Each row is a point on a tangle of strands that fork and nearly touch. The rows are in no order.
In the rows, zero is written as 128.
Points whose rows are less than 125 apart are linked; no others are. Some points are linked to none.
deba: [151 167 130  94 145 159 133 110 178 107 159  72 101 101 174 136  91 133
 119 125 104]
Misa: [168 112 156 112 128 154 121 124 130 106 168 107 160 114 122 161 165 100
 157  77 180]
siku: [146 112 163 124 124 156  85 123 138 131 209 160 110 150 149 122 102 163
 153  93 131]
dev: [ 83 116  78 139  96 127 150 150 111 130  79 132 118 105  88 105 154 123
 122 129 119]
mibef: [156  78 104 109  91 147 134 118 173  85 116 125 108 146 170 102  49 131
 135 150 126]
Veza: [107 116 105 143 130 132 175 137  99  97 150 116  79 167  71 135  86 125
 167 145  93]
fesus: [135  94  94 114 135 164 116 138 100 100 150 156 154 158 100 161 125 213
 179 184  93]
Rok: [142 167 137 104 132 102 145 114 144 117 172 139 129  80  72 144 186  92
 136  94 122]
rusu: [139 166 153 117 192 112 104 138 114 113 171 139 136 104 186 157 184 113
 115 134 181]
Pibes: [158 175 111 113 134 148 123 125 203 112 137  73 119 124 169 113 150 146
  56 109 113]
bizu: [109  98 149 131 131  82  78 115 116  88 106  97 132 134 156 135 193 123
 126 130 127]
Sud: [ 82 182 143 114 174 126 108 124  86 147 151 119 145  82 126  94 129  81
 131 132 111]
tete: [174 110 123 154 149 163  95 178 139 134  69  74 169 140  99 154 153 144
 137  91  92]
fer: [169 153 167 112 124 105 141 148 131 169 120 154 120  70 170 152  99 102
 132 132 122]
kivo: [198 143 147 172 122 196 166 108  89 132 137 138 131 134  79 137  70 151
 144 127  77]
Raf: [172 144 138 127 128 186  96  99 118 162 153  99 118 156 116  99 137 130
 147 144 144]
Tanid: [250 137 110 149 132 169  99 172 145 145 137 104 131 153 119 154 135 150
 121 154 153]
Ziki: [116 112 118 130 157  59 152  85 103 115 122 170  99  47  97 123 102 121
 150 113 109]
Daven: [ 95 133  80 114 167 129 125 122  77 122 116 161 166  52 150 107 111 134
 114 127 180]
Nole: [117 181 149 181 171 111 133 115 103 121 136  80 111 107 131 127 217 155
 116 122 120]
Difub: [101 138  86 150 124 169 126 171 105 163  58 119 160 117 122  87 136 101
 105 125 144]
pim: [133 104 109 134 119 142 105 137  94 143  97 169 171  91 128  84 115 113
 148 134 159]
mugor: [118 141 159 127  94 113 204 107 137 124 129  95 133 161 124 148 132 115
  49 105 143]
pumoz: [159 144 112 138  98 182 145 118 152 157 104 125  94 164 115  88 155  56
 145  96 130]
Zarig: [132 138 114 150 110 192 118 120 185 172 100 116 110 148 163 104 206  87
  91  82 122]
rir: [138 112 107 125 110 108 130 142 212  95 107 161 115 123 160 120 111 149
 133 157 124]
tiku: [127 119 154 140 140 186 119 170  58 134 111 135  99 127 156 158 100 181
 155 130  88]
mis: [126 161 162 106 157 216 108  82 119 147 124 124 141 160 115  89  93  99
  83  87  98]
muta: [124 145 120 121 159 144 138 148 122 137 150 104 146 121 112 165 136 209
 171 180 114]
defef: [107 106 116  89 118 160 102 164 141 108  63 154 158 138 118 143 153 147
 170 171 119]
reli: [ 78 100 162 152 113  45 161 105  92 152  77 139 119 155 145 134 103 112
  87 147 136]
fepeb: [113 156 178 121 125 131 159 115 182 144 136 121 152 188 153 144 128 142
  76 137 166]
sig: [124 143 104 144  81  94 151  80 141 152 142 117 160 117 143  93 179  84
 143 157 167]
Fona: [117 109 152 115 136 126 124 132 144  91  96 184 137 130 133 142 133  96
  96  94 158]
gufe: [122 131 165 158  88  81 146 102 140 169  81 131 163 126 160 101 110 127
  72 165 128]
Ruvir: [124 111  95 138 129 138 121 219  56 140  94 101 158 137  96 169 116 168
 140 165 140]
Tusu: [136 176 128 145 152 113 135 121 104 129 143  65 125 108  83 124 172 174
 136 176 119]
dero: [118 153 118  96 139  85  91  96 114 110 156  93 140  60 144 104 156  81
 118 129 131]
tipov: [ 88 111  88 132 117 100 178 109 133 112 114 156  77 157  96 114 110 121
 192 172 129]
Vamad: [ 56 153 146  88 114 150 118 110 184 153 123 132 137 156 176 104 139 132
  71 144 121]
Viki: [169 119  99 123 124 184  77 140 129 160 158  73 176 124  88 118 100 118
 172 103  78]
mukul: [107 139 174 165 136 128 174 108  86 161 118 177 123 117 148 119  90 162
 116 114 142]
Sumon: [145 136 150 118 154 147  74 110 124 104  96  89 131 118 126 137 187  95
 153 131  94]
pido: [ 86 128  93 117 189  61 160 104  80 109 124 120 151  54 170 157 117 114
 102 113 177]
Roz: [ 99  88 112 108 113 127 162 178 160 102 146 141 142 153  76 177 109 174
 115 101 105]
loz: [108 137 136 188 127  74 141  90 114 146 111 131 124 116 123  70 111 113
 157 132  98]
tol: [149  92 114 125 127 168 122 189 106  96 113 116 139 108 158 141  93 161
 143 108 123]
nisap: [128 112  96 102 112 192 120 161 112 124 128 141 124 223  63 156 122 112
 141 159 114]
Sur: [159 100  80 113  75 161  54 125  97 159 204 118 148 155  96 117 100 160
  87 157 116]
gef: [ 83 172 170 170 158 165 172 135 118 162 118 161 143 146 133 112 124 110
 131  94 139]
Pokal: [123  77 165 133  93 144 144 105 106  98  71 159 116 138 139 139 169 106
 148 106 159]
Sinob: [134  76  96 121 108 104 170 138 103 101 128 142 137 104 138 150  91 159
  75  91 205]
ved: [128 149 140 114 111 119  62 168 107 161 118 150  95 110 127  99 117  86
 123 123 101]
zusi: [154 151 168 198 143 117 139 110 102 119 128  87 114 127 181 119 164 129
 124 121 144]
Ronez: [194 167 195 153 135 148 143  90 131 151 147 153 148 112 116 126 102 159
 139 145 107]
vuro: [151 104 129 131  96 133  89 158 128 167 163 107 164 136 115 126 116 112
 221 136 117]
Bupo: [ 56 149 131  77 128 104 159  92 165 127 143 117 127 102 149 123 146 133
  75 118 104]
nur: [123 133 118 135  94 100 136 120 130 155 132 114 153 119  90 123 158 126
 199 174 146]
refi: [156 113 132 122 117 146 116 202 110 127 126 127 144 185  97 189 115 151
 140 158 129]
mife: [111 132 124 146 127  61  93 119 131 126 118 101 161 108 140  76 120  63
 147 140 100]
dek: [157 169 121 143 122 175 117 154 184 162 118 103  78 159 162  97 146 137
  87 115 128]
naf: [127 119  91 103 113 158 130 120 167 108  75 128 159 159 121 126 135  92
 158 175 149]
dol: [100  75 124 124  81 107 135 109 104 141 107 138 108 123 168 132 138 143
 135 146 175]
kel: [119 145 103 103 128 186 135 157  99 113 166 116  82 182  54 162 112 148
 147 151  50]
fegib: [124 112 155 117 153  98  67 133 159 114 173 169 134 140 163 127 130 162
 177 145 153]
tugek: [188 134  94 100 116 164 121 119 151  90  96 112 119 132 121 109  85  96
 148 168 126]
zadi: [118 155 138 108 132  85  89 134 153 129 129 148 137 152 137 116 168 102
  85 169 179]
Belo: [208 151 170 122  87 117 128 126 146 165 134 127 118  77 116 147 112 148
 108 137 104]
kile: [ 74 119 110 104 187  94 152 116  84  87 150 106 104 117 175 144  77 126
 121 102 143]
Kuf: [120 116 127 115 137 153 114 147 147 129 136 116 156 145  65 124 113 110
 151  73  64]
mik: [118 148 185 161 190 186 118 109 132 159 122 150 172 175 111 100 140 104
 119  71 114]
Mut: [213 129 102 150 125 138 132 157 166 111 167 105 147 119  94 156 118 157
 123 100 143]
zon: [166 136 181 139 124 171 128  71 118 136 123 119 123 157 176 122 145 126
 128 137 160]
Kal: [124 109  89 157 130 111 131 194  87 112 138 116 140 112 129 149  98 138
 185 129 163]
gar: [172 116 105 136 146 145 111 192 209 103 118 104 162 137 118 156 134 125
 163  96 107]
Fero: [ 72 107 109  89 168  96 141  70 140  99 123 200 103  91 102 129 103 141
 177 141 101]
gotat: [116 122 137 145 128 129 182 115 162  99 110 144 131 130 105 117 125 139
  58  76 125]
tupe: [ 77 135 155  77 130  92 106 115 134 144 116 199 125 125 121 135 163 150
 107 183 151]
kud: [145 139 123 148 130 109 130 115 145 114 207 161  61 162 111 112 104 162
 132 129 140]
zag: [162 119 102 115 112 150 104  98 152 120 148  64 116 164 133  86 173  47
 153  94 144]
zel: [152 118 169  97 132 125 125 103 106  98 131 117 127  92  85 160 186 102
 186 105 116]
Kis: [128 162 141 114 118 114  93 170 143 175 121 144 113 100 193 117 135  41
 135 128 129]
Vadi: [155 131 142 167 108 205  96 166  83 160 105  86  96 190 134 139 132 166
 149 140  97]
ruli: [150 145 122 161 116 156  68 145  88 166 127  39 101 170 140  98 149 148
 125 149 134]
golu: [ 99 121 117 108 168 112 163  99  68 101 145 132 114  79  92 117  61 119
 133 102 129]
bazer: [ 82 112 115 129 178 112 159 185 145  77 112 164 131 138 124 165 119 148
 151 100 124]
sobi: [139  75 100 136  57 123 103 154 111 145 172 124 143 144  96 147 117 195
 113 134 117]
Manud: [120  86 107 108 136 117  85 136 120  94 109 177 144 111 100 137 142 197
 145 165 120]
zev: [133  89 126 124 105  88 127 147 110 142 145 151 152 120 112 134  68 168
 100 129 162]
Rufu: [223 114 102 123  98 167  77 142 144 168 191 104 131 179 114 132  87 137
  84 136 136]
Datif: [ 76 106 163 144 105  74 146  94  58 182 110 155  81 117 154 153  76 145
 109 110 143]
Masud: [168 140 158 169 106 147  87 154 142 188 122  69 104 186 150 120 169 121
 102 106 141]
bulis: [ 62 103  77 116 160 105 115 113 159  84 111 188 126 104 138  91 103 129
 129 113 125]
Tob: [167 106 114 116 109 101 142 148 125  96 127 113 147  72 145 153 119 111
 124  80 187]
sabed: [ 99 133 145  88 134 108 146  63 154 100 178  92 114 103 175 127 109 172
 114 116 101]
vamub: [108 173 147 136 149  72 188 126 143 143 132 143 132  61 120 168 171  90
 125 107 100]
burug: [147 148 134  89 159 193  99 126 131 128 132 128 143 166  73 129  81  98
 112 125  68]
nifef: [125 137  88 121 135  87 170  82 135 110 158 166  68 160 128 104  98 148
 139 178 174]
golez: [162 159 102 111 139 163 157 101 165  70 159 130  62 141 100  96 129  97
 132 100 122]
surag: [ 77 137 141 120 133  73 163 122 136 158 128 154 132  91  77 165 153 156
 128 131 100]
Nutiv: [124  98  95 149 139 105 112 106 176  80  98 191 106 104 193  76 138 117
 113 128 142]
siga: [107  96 115 120 113 187 157 163 105 133 159 158 159 140  64 163  88 147
 142  66  80]
der: [ 82 149 157 119 165  54 151 125 127 133 120 169 119 109 147 177 162 163
  90 148 139]
Rebaf: [ 97 119 118 116 115 109 172 109 127 102 106 116  82 116 200 134 138  91
 133 153 157]
gen: [107 111 139 153 109  28 164  93 115 117 144 105 122 134 143 124 115 113
 107 115 163]
robik: [ 83  90 137 158 123  35 136  95 138 120 120 117 159 114 164 133 181 136
 119 120 134]
Badib: [150 151 134 121 106  95 115 166 132 142 119 118  86 163 108 131 147  90
  98 153 128]
mopu: [ 82 135 146 136 115 128 136 152 151 139  80 131 123 114 210 128 142  68
 108 136 119]
gam: [ 77 133 125 170 127 116 164  81 127 147  80 168 170 113 134  81 142 118
 102 152 118]

A fork is a point with three links, a tip a point with one. Leave the first point through the second and follow the links. Name the first fork or tip that comes.
Manud, defef: dev
Vamad, fepeb: Kis
fegib, siku: ruli
gar, Mut: zel

A fork is a point with three links. Follow the links from the first point to the second and name the forks in between, in order.
deba, mukul: Kis, zel, reli
dol, Tanid: Kis, zel
kile, nisap: ruli
Badib, muta: Kis, dek, ruli
sig, Kis: Kuf, reli, zel
Fona, der: Kis
Roz, Rebaf: Kuf, reli, zel, Kis
reli, pumoz: zel, Kis, dek

Follow the links from the first point to the second, and from the first to the third. Name the last point that the two ways share.
siga, tupe, Sur: zel
dero, gotat, mik: reli
gam, dek, vuro: reli
robik, sabed, Belo: Kis
Mut, Datif, Pibes: zel

Name the points in between on the shortest way along the links from the first point to the second, in order.
muta, Pibes: Tusu, Nole, zusi, zon, Raf, ruli, Masud, dek
dev, zag: Difub, pim, Daven, pido, kile, golu, Ziki, Fero, bulis, Nutiv, rir, mibef, tugek, naf, defef, Manud, fesus, muta, Tusu, Nole, zusi, zon, Raf, ruli, Masud, dek, Zarig, pumoz
zel, Kal: Rok, vamub, surag, der, tupe, zadi, Badib, ved, Kis, mopu, Rebaf, dol, Pokal, Fona, gotat, mugor, fepeb, Vamad, Bupo, sabed, deba, Pibes, dek, Masud, ruli, Vadi, tiku, tol
loz, surag: gam, gufe, reli, gen, robik, bizu, Sumon, zel, Rok, vamub
fegib, sabed: siku, kud, nifef, tipov, Veza, kel, nisap, refi, Ruvir, Kal, tol, tiku, Vadi, ruli, Masud, dek, Pibes, deba
